Points on a hilly landscape, in no order, each with its height.
A ball rolls from a point to the lowest of its 2 nearest points, and stops where none of them is lower. Distance is the straight distance between rows; heights are no part of it.
<2027> (h 72.0): [113 106 113 149 119 149 105 109 120 129  84 138 135 142 137  95 144 111
 194 170 127  66 172 164 157 125 134 105 116 193]
<877> (h 48.4): [138 131 135 130 158 100 166 130 141 123 177  68 124 173 111 113 110 155
 134  88 104 107 138  92  74 134 101 147 134 145]
<570> (h 31.7): [115 133 114  88 116  94  87 137 114 143 136 207 161  88 125 147 182 155
 102 188 158 154 125 171 132 111 159 146 148 115]
<610> (h 28.6): [ 69 106 143 128 173 131 113 109 142  94 156 103 179 139 168 131 143  78
 123 130 164 128 152 142 134 103 176 176 102 187]
<1928> (h 65.3): [142 109 107 147  93 139 125 109 109 168 150 133 168 131 139 168 170 197
 149  98  97 116 106 140 111 124 145 105 162 151]
<1944> (h 68.6): [150 105 145 125  90 158 120 173 127 166 189  90 155 115 139 178 200 198
 118  68  78 119  96 170 151 104 140 118 148 143]
<1331> (h 79.7): [143 171 140 123 152  88 111 161 134  75  98 156  98 148 115 118 141 200
  96 160 162 187  98 105 163 123 126 141 121  69]
<1815> (h 35.0): [113 105  91  89 143 120 109 123 117 148 126 182 176 120 123 134 158 169
 121 193 170 157 168 189 118 123 149 171 152 137]
<623> (h 53.8): [126 107 125 154 146 163 125 142  75  97  41  92 119 177 137 116 118 188
 139 134 118 129 124 107 152 156 121 101 125 141]
<1325> (h 18.4): [152 144  75  80 130 114 151 178  97 137 127 185 101  77 120 129 130 139
 120 172 134 120 154 174  92 133 106 116 124 122]
<225> (h 70.2): [137 142 136 139 142  99 153 133 142 108 101 166  54  94 120  83 106  59
 147 143 159 103 141 128 130  94 129  77  86 106]
<560> (h 72.7): [164 214 124 116  75 104  80 175 139 134 100 169  96 133  89 106 138 157
 142 161  96 146  81 139 167 121  94 149 125 109]
<1857> (h 82.1): [106 102 160 127 167 185 197  65 163 114 132 101 152 147 155 175  78  40
  80 110 115 164 138  97 173 164 106 137 148 114]
<605> (h 71.4): [161 137 105 121  72 146 121 198 112 138 124 116 120 145  87 123 108 132
 150 134  47  78 128 161 122 145 101 132 118 168]
<1347> (h 27.5): [152 104 133 122  94 106  97 131  53 157 116 145 136 145  93 121  77 161
 124 122 109 163 138  80  57 165 146 101 162 105]
<1835> (h 25.9): [142 132 141 108 104 106  60 177 106 101 120 124 126 127  74  62 129 145
 121 135 126 126 153 139 105 108 136 189  76 134]
<1470> (h 23.3): [114 130 123  90 149 151 128 179  61 131 119  88 154 108 163 133  83 126
  52 124 146 162 129  97  80 151 114 174 132 151]
<1930> (h 32.4): [138 112 136 129 120  96 120  94  93 143  89 156 134 143 108 123  91 174
 139 133 111 160 126  92 104 185 138 109 158  93]
<1567> (h 53.4): [148 138  92  88 205 136 171 154 168 114 176 128 133 141 105  94 111 170
 114 160 155 143 195 152  71 117 112 218 113 132]
<384> (h 81.2): [115 112 137 114 156 162 188 103 146 123 146 117 131  97 176 161  95  63
  73 119 145 175  97 124 164 161 125 132 128 107]
<463> (h 59.2): [160 124 155 128  64 106  99 187  67 134 130 117 103  89 103 129 153 158
  75  85  92 156  69 127 101 139 149 107 116 102]
<1921> (h 26.0): [109  98 114 107 181 111 137 138 122 136 160 129 189 152 124 157 153 180
  72 150 148 190 146 151 110 110 159 214 148 136]
<789> (h 51.8): [134 151  84  94 195 123 162 133 168 121 178  97 127 130 133 101 132 162
 125 147 161 116 183 104  56 130  97 182 131 131]
<1025> (h 37.5): [102 110 148 143 111 172 124 106 146 131 119 129 148 115 134 182 145 125
 122  79 117 170  82 144 195 136 160 103 136 111]
<1900> (h 64.9): [ 77  94 143 139 163  82 133  95 130 108 148 127 132 100 137 111 124  98
 114 116 195 118 155 100  84 135 169 129  94 120]
<541> (h 31.9): [147 107 148 116 118 101  94 156 136 102 162 105 134 126  77  69 135 137
 120 116 130 117 173 149  69 107 155 173  76 136]
<1811> (h 41.2): [123 103 140 125 116 163 170 125 113 125 118 132 115 101 140 181 143 113
 106 120 126 160  89 161 165 138 129  94 140 100]
<364> (h 48.2): [109 183 142 116 162  88 101 126 162  99 128 156 112 110 149 106 100 104
  81 149 189 197 108 123 148 132 133 157 118  77]
<1366> (h 20.0): [159 148 116 111  92 112  61 109  54 176 116 166 128 112 128  98  80 128
 143 119 119 164 140  74  71 165 140 125 160 114]
<1766> (h 42.1): [122 146  93 115 135 131  77  99 123 155 111 126 145 155 124 106  80 100
 150 140 107 128 181  75 104 157 110 179 160 161]
<458> (h 23.2): [113 100 130 120 129 197 138 171 113 106  97  96 136 133 170 134 112  52
 112 157 114 105 129 156 148 124 112 141 104 195]
<1267> (h 9.5): [141 155 135 108 102  81  65 109  87 139 141 175 137 125 119  90 107 123
 132 117 141 154 156  73  72 143 153 157 138 116]
<1108> (h 56.5): [130 167 116 173 133 137 111 147  93 113  87  91 105 171 120 103 115 195
 154 103 110 126 105  89 151 145  98 123 139 137]
<1827> (h 23.6): [138 124 128 143  94 181 155  43 167 175 122 150 123 127 121 160 109  90
 181  91  71  88 113 114 175 173  89  55 159 109]
<1553> (h 81.9): [138 107 126 131 141  97 156 121 152 125 131 155 125 121 112 161 169 191
 108 148 168 188 100 140 155 119 162  96 149  64]
<1388> (h 58.2): [135 177 111  63 146  99  92 137 153 118 168 166 138 134 121  94 171 176
 112 183 162 143 139 146 126  75 105 241 132 106]
<841> (h 45.6): [141  71 135 152 146 115 199  87 143 122  92 141 110 193  81 130 113 156
 159 154 113 154 151 138 140 143 145  73 143  76]
<328> (h 48.1): [125 177 126 139 144 141 129 189 174 103 134 100 117 139 123 111 157 141
 128 132 120  99 102 163 169  59 104 165  97 158]
<890> (h 28.9): [105 116 135 116 110 168 110 153 112 135 134  80 136 125 174 129  97  81
 113 123  77 100 129 139 128 153 109 157 117 200]
<1097> (h 49.6): [182 151 153 128  75 104 104 145 120 160 169 111 129 141  80 153 111 191
 110  69  57 165  86  92 112 166 111 118 183  89]
<631> (h 79.9): [143 143 133 120 100 153 169 133 110 135 132 158  70  48 157 151 122  51
 109 130 127  86  91 139 128 121  86  52 120 105]
<807> (h 15.9): [162 141  90  77 136 117 150 168  99 122 111 172 101 125 102 109 104 152
 141 173 137 150 157 133  82 167 101 149 115 108]
<365> (h 31.1): [123  93 133 134 141 157 164 162 142 107 133  97 138 168 126 138 122 116
 112 137 105 147 143 165 154 118 145 155 115 155]
<1734> (h 29.8): [122 180 119 136 130  80 102  88 147 142 157 148 112  92 168 118 147 135
 128 111 174 132  99  87 133 126 122 108 137  83]
<1071> (h 23.5): [122 133 134 115 120 129  78 167  30 144 106 113 129  88 160 124 138 143
  79 122 141 137 110 102  94 143 137 120 134 141]
<1671> (h 36.7): [125 113 151 169 133 154 147 133 170  90 125 131 127 102 148 115 192 120
 128 123 150  87 109 155 192  10 152  99  83 154]
<795> (h 34.2): [117 181 114 119 151 136  83 132  97 120  85 128 139 132 151  99 105 143
 138 159 159 144 147 104 134 147 112 183 133 152]
<716> (h 80.0): [130 116 142 120 137 124 173 135 147 120 147 135 110  79 140 151  77  36
  84 132 134 173 113 151 155 111 119 128 119 113]
<304> (h 58.0): [114 111 172 180  91 120  66 115 105 116 130  70 153 145 112 131 182 174
 174  57 100  94 114  99 119 126 180 121 103 155]
<1307> (h 69.8): [153  97 135 119  74 151 116 181  95 156 137 121 144 119 119 171 159 177
 121 103  52 135  96 189 147 126 150 122 133 127]
<1526> (h 36.4): [144 183 102 118 109 138  77 123 115 168 119 129 155 146 143 128  71 141
 137 155  89 150 137  98 133 161 102 195 182 159]
<767> (h 18.7): [135 152 124  87 120  74  80 113 112 134 157 173 124 121 124  94  70  79
 104 127 160 160 187  72  62 172 132 162 131 104]
<526> (h 45.9): [110  52 160 144 142 197 211  78 135 136 115 136 142 135 157 161 165  96
 141 129 139 106 114 154 141 107 117  67 136 104]
<1828> (h 28.0): [124  98 125 119 178 145 177 145 144 118 150 125 154 164 124 145 123 153
 112 172 151 158 170 164 116 120 146 190 135 142]
<1722> (h 13.6): [ 83 111 130 139 155 193 129  92 104 138  71 107 157 116 191 175 149 127
 120 135 150 124  99 120 183 148 101 113 145 153]
<964> (h 43.7): [ 86  59 137 139 128 165 158  73 106 128 113 133 157 125 162 154 131 107
 139 131 133 106 130 124 139 137 148  89 133 124]
<1814> (h 51.4): [151 123 133 151 145 134 164 173  99  83  57 112  86 178  98 125 104 172
 125 154 111 151 123 132 155 152 113 116 118 119]
<530> (h 11.2): [123 154 111 116 143 133 116 181  98 128 145  88 100  81 143 144 187 162
  77 125 150 110  94 143 120  99 105 128 136 150]
<1328> (h 28.8): [162 167 126 104  98 133  51 123  67 168 116 147 158 144 114 106  75 149
 142 136  80 153 139  78  86 155 124 157 177 143]
<876> (h 52.9): [158 139 151 131 108  97 139 119 149 143 171 110 115 137 100 149 140 195
 117  85 104 169  99  96  97 155 124  96 157  89]
<1718> (h 60.0): [138 126 139 157  70  91  49 135  73 142 114  92 140 146 116  91 148 164
 156  86  87  86 117  98 115 136 147 129 115 155]
<895> (h 71.5): [155  90 116 120  95 150 151 119 150 154 144 156 129 107 130 156 113  52
 152 153  84 103 146 182 148 121 122  92 130 141]
<1380> (h 41.5): [124  73 130 146 137 129 147  89 144 103  80 137 165 198  97 119  99 132
 188 154 108 134 163 162 152 124 160 132 125 142]
<296> (h 39.5): [124 121 143 128 100 106 105 107  99 137 104 148 112  90 121 134  95  87
 121 130 134 135 116 117 131 168 123  83 120  98]
<1330> (h 26.7): [126 147 118  79 117  74 109  89 151 134 182 173 154 106 125 120 104  73
 114 140 153 158 169 121  81 150 151 169 140 103]
<1090> (h 45.5): [152 140  99 129 170 147 190 136 153 133 189  68 112 149 139 100  88 116
 120 108 118  79 161  96  75 141  63 138 131 160]
<764> (h 26.1): [138 131 106  93 129 106 135 157 132 135 145 175 132  74 130 142 156 133
 105 178 142 148 117 185 131 119 135 106 141 107]
<1375> (h 18.9): [ 72 116 176 182 128 100  70 103 135  85 111 109 154 123 148 119 206 150
 146  91 174 121  92 108 167  96 198 125 109 140]
<907> (h 66.2): [ 92  90 141 140 159 112 160  74 139  92 129 130 113 148 113 104 117 121
 152 120 173 121 158 115  96 116 153  99 105 101]
<540> (h 23.7): [117 133 126 122 143 106 103 127 131 124 153 141 186 145 126 159 190 207
  97 162 159 176 116 135 134 109 154 184 162 130]
<933> (h 48.8): [154 103 125 138 175 134 210 155 123 124 100  94  92 186  77 130 111 197
 128 154 111 158 127 126 116 143 111 121 138  93]
<1869> (h 19.6): [149 161 104  90 116 102 111 129  87 132  70 211 117 117 126 140  84 138
 123 207 147 184 141 118 121 175 118 127 156  93]
<721> (h 51.9): [137 130 144 155 130 141 163 118 150 118 143 100  70  94 130 100 123  91
 128  90 144  65 100  99 101  77  91  71 103 111]
<1085> (h 63.2): [153 154  91 134 145 136 170 127 144 172 133 152 106 155 144 169 121 168
 151 166 114 137 108 138 147 140  93 120 180 103]
<858> (h 43.6): [138  71 149 163 148 122 161  74 174 115 106 123 135 200  79 126 117 128
 163 146  98 136 161 128 138 130 145 112 134 109]
<1760> (h 69.9): [147 115 172 156 143 137 162 145 165  89  97 109  88 154  88 117 109 111
 114 127 103 150 107 151 176  96 140 118  89 110]
<338> (h 42.0): [145 140 108 120 167 142 195 113 165 129 173  97 108 127 150  89  87  56
 131  94 149  79 167 100  69 112  75 112 131 143]
<1172> (h 17.8): [115 127 138 130 129 132  63 177 110  85  89 109 138 156 106  71 123 118
 126 155 138 127 165 137 121 119 150 183  78 156]
<1625> (h 77.1): [144 169 119 116 128 127 161 168 115 145 121 172  68  47 154 150 159 100
 117 152 153  73  97 151 124 106  93  50 128 122]
<1308> (h 68.9): [158 134 146 155  95 126 121 158 179  96 116 120  91 119 113 112 110  75
 127 124  93 105 104 154 174  75 129 107  81 125]
<1237> (h 77.3): [158 175 149 128 110 106 101 177 127 107  82 149  86 156  91 113 109 181
 123 155 108 181  85 118 169 146 130 148 126  83]
<634> (h 73.4): [148 146  99 119  97 117 124 159 130 153 145 138 129 142 110 140 170 215
 165 153 108  89 108 148 133  95 106 140 139 126]
<1776> (h 46.4): [132 124 133 142 146 152 185 110 143 122 142  82  73 113 147  85  95  73
 130  78 139  55 137  81  79 107  65  94 113 148]
<1092> (h 57.3): [161 139 115 138 105 142 175 166  99 129 117 128  60 109 127 155 131 150
 139 133 101 100  81 137 123 143  94  56 135 110]
<241> (h 85.1): [112 116 174 136 154  89 117 142 151  66 107 135 134 156 109 109 154 163
  90 143 167 181 118 140 162 105 180 164 108 107]
<1252> (h 70.7): [121 130 103 142 109 154  94 148  92 147  93 125 136 129 137  92 123 146
 170 167 129  86 161 145 138 127 131 139 117 167]
<1298> (h 62.2): [148 130 155 139  63 103  73 161  89 160 169 105 148 109 117 146 155 164
 109  60  94 153  87 110 100 144 161 107 136 109]
<1988> (h 37.3): [126 115 133 153 191 145 223  80 179 117 151 107 112 165 138 114  97  68
 137 115 147 103 160  87 109 136  92 122 138 137]
<1130> (h 57.1): [184 191 100 105 131 160 181 198 179 144 148 112  95 142  86 136 100 106
 119 155  74 102 127 165 157 111  74 176 127 147]
<1067> (h 64.0): [110 158 103  94 156  97  88 117 143 105  90 179 107 115 138  72 128 112
 146 171 216 142 187 120 116 126 137 165 102 108]
<446> (h 16.7): [117 144 143 110 159 119 123 188 133 116 169  89 145 100 137 144 215 175
  73 106 162 104 109 162 129  68 125 163 143 147]
<952> (h 86.0): [ 87 125 157 144 187  96 128  98 165  68 112 127 134 141 131 110 130 115
 110 144 192 156 128 133 159  93 179 149  93 118]
<2003> (h 34.0): [122 160 143 100 114  88 101  99 190 131 187 158 161  86 132 111 109  57
 100 111 140 136 143 145 117 120 149 163 125 109]
<1507> (h 8.3): [ 75 121 146 138 142 118  71 146  94  89  92  90 150 139 145  86 134 124
 112 131 162 124 144 112 159 104 163 160  71 168]
<392> (h 81.1): [141 159 124 114 150  83 146 138 140 114 109 152 110 133 119 139 175 229
 113 168 169 189  96 114 140 127 138 118 164  54]
<1073> (h 85.0): [100  98 137 128 165 105 143  70 152 104 114 113 103 148  86  88  54  53
 152  97 136 112 198  69  80 155 113 105 106 112]
<819> (h 48.5): [134  88 144 148 160 191 204 107 129 130 112 134  92 113 160 162 195 125
 115 124 167 108  91 142 149  98  96  60 141 100]
<1248> (h 34.4): [120 166 124 141 121 123 150  93 164 143 165 134 126  92 167 166 141 127
 134  94 148 123  76 105 151 135 110  79 163  99]
<1128> (h 17.7): [124 125 123 115 150 113 108 196  69 120 138  99 126  93 137 139 147 153
  62 123 157 140 119 122  79 130 114 159 128 146]
<362> (h 66.6): [130 142 115 118 166 103 126 128 139  90  98 142  75 104 124  70 100  91
 129 156 195 124 168 134 116 117 137 130  79 104]
<1557> (h 41.8): [ 74  84 128 137 146 159 110  91  87 112  83 116 162 132 161 123 116 116
 136 141 138 108 146  96 134 156 151 128 114 161]
<161> (h 62.8): [150 146 148 132  71 101  78 138 139 121 106 140 126 111 109 124 132  89
 137 124  97 127  94 169 164 111 140  99 105 116]
<565> (h 41.7): [117 182 137 129 134  95 109 118 197 113 167 149 146 118 137 132 108  75
  89 119 142 181  95 130 159 124 142 157 139 104]
<146> (h 45.4): [123  97 162 127 107 133 154 143  99 104  97 152 100  79 119 179 152 142
 109 131 137 157  72 161 162 128 155  52  99  69]
<1620> (h 39.2): [ 69 143 125 131 159 123  81  93  99 126  98 133 141 131 184 103 103 123
 143 124 166 129 154  93 128 143 142 142 129 160]
<1958> (h 69.2): [148  98  92 114  82 144 102 166  90 154 131 135 145 127 108 114 127 144
 156 147  87 110 155 170 107 130 128 133 125 170]
<278> (h 72.1): [163 144  94  96 106 140 115 191  86 156 120 123 138 124 109 144 170 215
 136 160  88 101 111 165 117 115  93 165 132 150]
<1342> (h 88.3): [111 145 126 117 128 108 113  97 127 136 144 122 114 103 150  82  86  48
 152 107 145  93 154  93 114 131 126 109 105 138]
<1672> (h 50.6): [127 102 131 145 135 167 185 143  87 136 116 110  88  91 158 162 194 153
 103 110 144  87  94 144 147 106 105  62 147 137]
<878> (h 66.4): [144 112 124 150  98 120 144 142 152 141 162 124 136 153  98 142 185 193
 135 123 102 126 113 167 121  97 148 105 147 131]
<650> (h 64.4): [159 141  87 142 119 140 162  99 140 186 160 134 150 150 126 170 137 177
 151 132  98 127 126 145 142 144 119 129 166 125]
<947> (h 39.9): [119 134 138 172 118 149 118 127 181 124 153  99 131 136 142 149 204 151
 160  99 113  84  91 165 175  65 149 136 115 166]
<1077> (h 31.6): [128 153 107 112 119 120 123 116 104 134  92 179 106 107 144 138  68 107
 138 164 135 153 121 122 147 182 113  83 142 104]
<1808> (h 74.5): [154 101 152 111  96 154 162 127 157 134 131 161 107 104 111 146 100  19
 120 160  75 129 111 198 158 117 131 102 105 130]
<1206> (h 43.8): [147 101 102 150 130 138 142 106 100 145  96 121 135 182  93 107  84 168
 172 145  89 107 199 110  80 165  98 114 152 158]
<389> (h 61.2): [117 165 122  97 148  99  86 121 159 112 143 180 135 136 129  78 168 140
 142 169 197 130 166 133 110  98 141 209 112 131]
<83> (h 45.1): [172 138 132 111  68 132 106 171 121 161 164 109 136 132  99 155 120 164
  94  81  43 176  88 135 133 153 103 142 171 123]
<577> (h 37.2): [115 126 126 156 102 165 108 138 142 140 144  93 166 135 159 144 177 124
 146 115 129  85 133 150 171  98 138 137 118 193]
<757> (h 63.5): [ 70 112 166 125 144  74 101  84  75 130 131 139 124  83 150 119 123  79
  86 100 194 147 132  76  88 155 177 108 100  84]
<2029> (h 50.1): [112 144 115 129 179 112 168 136 135 115 164  79 127 155 131 100 135 182
 127 107 155 113 159  66  57 135 103 159 143 141]
<1770> (h 67.6): [124  95 142 155 159 122 187 119 157  95 112 124 101 156 111 101 134 135
 129 129 144 118 124 137 135  99 145  89 112 108]
<283> (h 83.7): [121 113 142 127 154 108 153  79 181 116 135 112 118 135  98 121  63  36
 141  90  93 106 168  79 117 142 109  99 132 116]
<1465> (h 87.0): [117 120 128 132 118  95  87 106 104 143 106 123 101 115 115  61  89  67
 150  93 140  97 181  84  80 155 141 118  79 130]
<689> (h 75.4): [110 113  96 128 141 139 159  97 107 148 149 125 119 117 164 129 120  99
 160 125 140  70 165 101  63 151  99  89 141 159]
<1210> (h 76.3): [131 127  97 130 114 142 155  74 135 179 167 136 141 122 165 157 128 130
 173 113 108  70 132 103 104 167  97  77 166 147]
<323> (h 52.8): [167 173 107 126 130 169 162 183 160 137 148  84 101 158 113 126 121 138
 153 143 102  93 125 154 160  88  80 168 126 159]
<1904> (h 66.1): [142 149 106  93  98 131 102 158 136 149 144 140 159 109 131 122  96  80
 129 161 103 126 144 159 141 129 108 165 127 165]
<1527> (h 21.4): [114 166 102 122 127  73  92 101 134 148 134 163 139 138 156 112 141 146
 138 146 176 124 145 101 117 131 136 152 158 114]
<683> (h 33.7): [118  90 128 119 179 178 199  86 137 133 120 103 140 168 143 125  84  72
 122 138 133 124 182 115  89 166 108 124 151 155]
<1960> (h 74.4): [127 109 107 134 143 179 175 121 121 135 135 122 122 113 156 119 116  72
 141 131 135  71 140 125 108 144  85 101 128 165]
<929> (h 61.9): [ 81 139 174 134 138  84 100  76 122 117 138 128 118  88 146 126 130 101
 108  69 189 146  84  59 119 145 177 102 114  76]
<1223> (h 25.1): [ 76  75 139 141 178 162 174 112 137 108 116 101 158 144 181 137 152  87
 103 147 162 120 156 145 139 125 138 161 133 176]
<775> (h 30.8): [114  68 101 119 148 157 163 100  80 125 122 100 147 151 144 113  68  95
 122 127 105 128 184 102  70 177 112 140 135 172]
<1070> (h 60.6): [171 140 105 126 137 132 200 157 121 146 112 152  75 127 125 142 109 139
 148 160 108 122 117 138 132 156  87  86 144  98]
<1420> (h 42.8): [144 162 128 155 138 144 140 181 166 100 131 116  97 113 136 105 183 131
 131 141 152  76 102 153 159   8 128 124  98 152]
<1065> (h 81.8): [143 139 108 123 146 124 161  88 183 141 148 154 112 132 108 126  76  61
 167 124 129 103 167 123 130 140  96  80 147 112]
<943> (h 67.7): [145 135 131 132  81 124 124 152 168 156 204 114 155 128 120 150 203 205
 143  74  88 102  97 161 136  97 139 150 139 139]
<1046> (h 43.4): [119 183 136 174 136 126  95 140 183 103 140  97 126 144 139 116 170 156
 153  89 128  87  83 126 177  69 125 145 109 158]
<1513> (h 34.1): [121  96 128 112 112 124 110 166 134 120 173 106 156 141 105 111 163 138
 121 120 124 101 158 170  90  89 167 183 103 177]
<1004> (h 55.5): [148 160  91  75 148 115 130 138 169 136 168 151 146 140  88 101 152 170
 129 158 145 143 157 149  90 105  98 237 108 119]
<339> (h 62.1): [166 174 103  88 112 133 132 189 136 142 142 153 111 128  89 128  95 111
 118 166  90 129 130 167 134 134  85 190 122 137]
<1194> (h 50.3): [146 124 152 142  92 117 149 133 101 126 108 147  83  80  99 159 122 146
 108  98 106 164  65 131 132 149 148  36 122  44]
<1129> (h 44.9): [ 89 109 153 138  88 130 105  70 114 131 120 124 128 103 136 138 103  76
 141  78 137 118 113 104 137 153 152  95 121 108]
<1548> (h 54.0): [124 171 155 118 121  58  85 111 145 111 133 158 100 109 146 105  88  82
  87 121 162 189 102  67 130 153 128 137 117  61]
<926> (h 39.1): [104  88 135 145 134 116  94 121 112 111  84 141 156 179 107 115 128 164
 153 158 137 152 165 143 141 129 167 151  98 146]
<1726> (h 55.2): [162 144 164 125  83  94 129 175  86 113 122 125  72  89 103 146 133 141
  91  85  88 161  70 109 108 154 122  68 122  62]
<118> (h 20.7): [109 123 132 113 144  95 118 141 144 132 171 108 154 112 126 140 209 194
  87 136 158 146 114 139  97  84 152 167 139 127]
<2037> (h 59.1): [119 183 161 134 124  82 107  92 116 118 132 121  86 102 135 124  98 100
  97  65 154 164  80  51 137 156 135  89 122  59]
<189> (h 36.3): [129 106 140 148 132  94 100 103 117 122  91 140 155 183  80 106 110 192
 155 142 121 178 144  94 113 151 165 130 134 115]
<1685> (h 84.3): [124 112 166 131 134  85 113 161 157  82 137 140 133 179  67 101 166 186
 105 150 134 191 117 168 140 102 167 173 110  87]
<449> (h 56.8): [125 107 160 184 107 132 111 105 134 122 131  91 140 139 124 145 162 160
 159  57 103  76 103 122 133 120 140  98 116 142]
<465> (h 34.7): [106  98 138 152 110 188 107 148 111 141 129  74 158 122 175 177 199 171
 122  73 120 101 104 133 170 107 132 134 141 182]
<717> (h 41.4): [159 114  95 109 133 130 131 137 106 147 125 121 148 169  90 104  74 183
 159 147 113 140 174 113  51 145 117 153 139 137]
<97> (h 77.2): [166 149  90 134  89 155 142 137 132 147 104 143 101 147 105 136  85  91
 172 149  63  98 138 141 160 154  78  96 148 131]
<1515> (h 36.9): [114 110  93  97 183 119 137 130 109 128 129 161 151 112 132 119 151 170
 113 172 191 131 200 154  75 133 144 172 139 129]
<1193> (h 35.4): [171 119 133 134  90 182 179  78 183 168 137 148 112 118 110 157 101  51
 173  80  61  80 130 142 172 122  86  61 157 109]
<1401> (h 29.3): [109 114 138 134 114 159  96 171  49 131 108  87 140 102 166 164 134 149
  91  73 111 138  85 113 140 152 132 114 118 155]
<91> (h 33.9): [ 84 133 140 141 119 152 135  75 174 134 150 129 162 109 175 172 147 100
 135  99 129 142  91 140 178 139 161 132 148 143]
<343> (h 30.1): [119 162 113 152 146 172 163  86 177 136 150 129 128 121 167 169 159 118
 137 109 151 134  90 126 186 127 114 106 148 119]
<205> (h 32.5): [ 82 100 151 140 131 160 115 165  81 121 132  62 144 117 162 181 170 169
  87  59 115 129 100 114 132 121 131 139 137 154]
<941> (h 5.8): [144 139 106  88 133  90 133 151 106 141 130 177 121 126 114 136 100 156
 109 165 136 182 124 122  86 159 105 131 158  94]
<990> (h 28.7): [130 179  93  97 151 115  75 125  90 136 110 161 132 136 162 111 113 170
 135 166 176 143 141  72  96 149 107 172 164 121]
<1786> (h 68.1): [159 166 115 121  64 112  85 171 120 124 103 168 120 112 101 117 123 127
 146 162  91 125 102 169 166 129 124 150 113 118]
<488> (h 79.8): [142 142  92 110 125 122 137 112 137 158 134 137 119 138 113 129  69  79
 163 140  96 110 162 126 121 159  80 118 143 135]
<1415> (h 70.9): [159 118 111 119  81 153 116 196  74 170 121 136 134 102 135 185 183 207
 114 142  88 122  99 186 144 126 132 127 152 156]
<2031> (h 52.0): [ 97 130 137 122  69 113  39  88 131 130 127 140 165 115 139 135  90  31
 115 102  90 130 147 110 148 151 163 134 116 139]
<1374> (h 62.5): [148 138 147 132  94  94  73 146  69 163 162 105 145 131 109 110 151 170
 106  88  91 120 117  83  66 137 150 143 118 140]
<1519> (h 53.5): [145 118 145 145 125 157 193 160  96 108 105 112  67  95 138 146 159 155
 124  99 125 102  61 122 153 112 106  43 119  97]
<637> (h 14.7): [ 67  93 163 163 140 115  66 102 109  94  82  95 165 134 134 129 174 137
 134 123 172 108 144 115 154 109 189 135  83 155]
<1168> (h 24.4): [ 86 139 175 175 127 105  90  92 158  78 113 127 137 144 129 104 168 111
 145 102 161 109  96 103 176  75 177 127  86 125]
<543> (h 34.6): [127  86 137 132 112 136 115 172 111 127 129  92 156 158 122 142 107 149
 101 120  88 170 123 152 124 135 144 148 124 141]
<395> (h 27.3): [109 112 117 105 154 140 132 139  70 148 114  99 147 119 165 130  75 125
  95 120 130 148 147  91  71 180 109 141 158 155]
<1911> (h 39.3): [149 118 151 135  95 152 123 170 108 131 136  77 122 137 119 155 106 129
  94  86  59 165  92 124 151 150 121 127 128 129]
<1646> (h 18.1): [ 88 131 115 141 195 183 158  88 132 120  94 115 150 144 195 177 129 110
 113 159 165 162 111 113 201 151 120 152 153 148]
<1006> (h 73.9): [143 160 112 116 133 106 148 134 150 117 117 179  71  72 138 108 153  87
 146 154 167 112 126 145 125  99 103  65 117 101]
<1658> (h 57.4): [133 133 146 131  79  92  52 138 125 130 127 152 129 113  96  96 105  64
 133 110  84 124 134 133 135 141 149 123 116 129]
<862> (h 38.9): [132 117 102 101 139 106 115 124 101 137 143 150 163 143 107 109 127 176
 137 151 153 136 168 126  51 132 147 172 142 129]
<315> (h 48.3): [ 72  99 154 130 102 137  74  48 121 144 132 131 184  92 153 165 104  48
 136 103 112 110 125 101 136 146 177 114 119 154]
<945> (h 86.1): [127 122 133 138 149  95 125 109 129 113 138 106 103 136  93  67  89  68
 127  84 136 110 201  69  62 151 131 125  82 114]
<1244> (h 31.3): [ 85  86 125 135 154 131 118 132 127 116 172 115 184 117 153 128 165 106
 129 116 149  88 151 160  95 102 155 154 115 180]
<191> (h 31.5): [102 118 151 181 121 123 103 103 177 103 104 130 136 122 130 107 175 126
 171 124 163  83 111 159 193  33 158  96  87 139]
<1929> (h 82.5): [130 103 135 139 162  87 167 103 182 112 128 166 139 167  93 130 170 188
 141 175 165 166 132 167 145  98 169 107 123  76]
<1103> (h 55.1): [132 122 155 163 106  92 129 100 158 134 170  96 144 140 102 138 134 151
 141  61  99 122 118 110 105 136 146 105 142 117]
<1886> (h 17.9): [102  89 130 127 143 204 142 145  89 133  91  92 133 124 180 170 140  97
 111 135 121 110 113 141 159 143 102 118 128 176]
<77> (h 83.3): [138 135 149 135 141  92 134 138 180 108 131 135 132 173  75  91 168 191
 158 151 149 151 129 156 131  76 157 134 101  95]
<27> (h 69.1): [146 120  97 100  86 143 115 151 128 151 144 173 140 105 123 147 124  68
 147 173  94 104 134 210 149 119 126 131 114 158]
<1037> (h 11.5): [121 154 125 151  99 166 125  48 170 157 117 134 122 122 160 153 108  73
 193 101 113  77 121 105 185 148 101  82 156 138]
<492> (h 74.0): [178 140 102 127  77 152 132 155 140 160 130 116 132 164  97 158 112 140
 143 142  47 115 121 147 168 138  95 123 140 140]
<651> (h 23.4): [117 173 123 138 129 178 166  32 201 153 125 140 123 120 162 160 116  97
 168  79 142 106  88 101 197 132  96  93 157 100]
<373> (h 47.3): [146 109 127 165 175 115 197 108 149 127 114 128 111 192  96 147 132 210
 144 157 137 185 136 121 122 144 156 109 154  68]
<1633> (h 77.9): [127 116 138 117 122 164 169 113 184 121 130 143 133 123 135 166  89  16
 106 145 106 169  97 179 196 133 128 121 125 112]
<1751> (h 21.9): [112 112 113 139 183 199 193 111 148 128 108 115 147 148 175 159 136  97
 122 172 151 127 135 155 169 118 121 146 138 155]
<213> (h 73.2): [117 107 113 131 135 155 133 105 119 129 117 136 139 115 158 107 124  57
 168 156 145  79 157 154 125 120 114 119 113 184]
<828> (h 46.1): [119 133  97 106 129 140  86 102 152 133 124 143 159 143 124  96  90 101
 174 160 125 107 213 125 101 140 124 189 123 186]

For each start below, name the point where the ball stops.
<1046>: <530>
<241>: <941>
<1770>: <1267>
<1298>: <343>
<623>: <1267>
<384>: <1507>
<1308>: <941>
<631>: <338>
<1625>: <338>
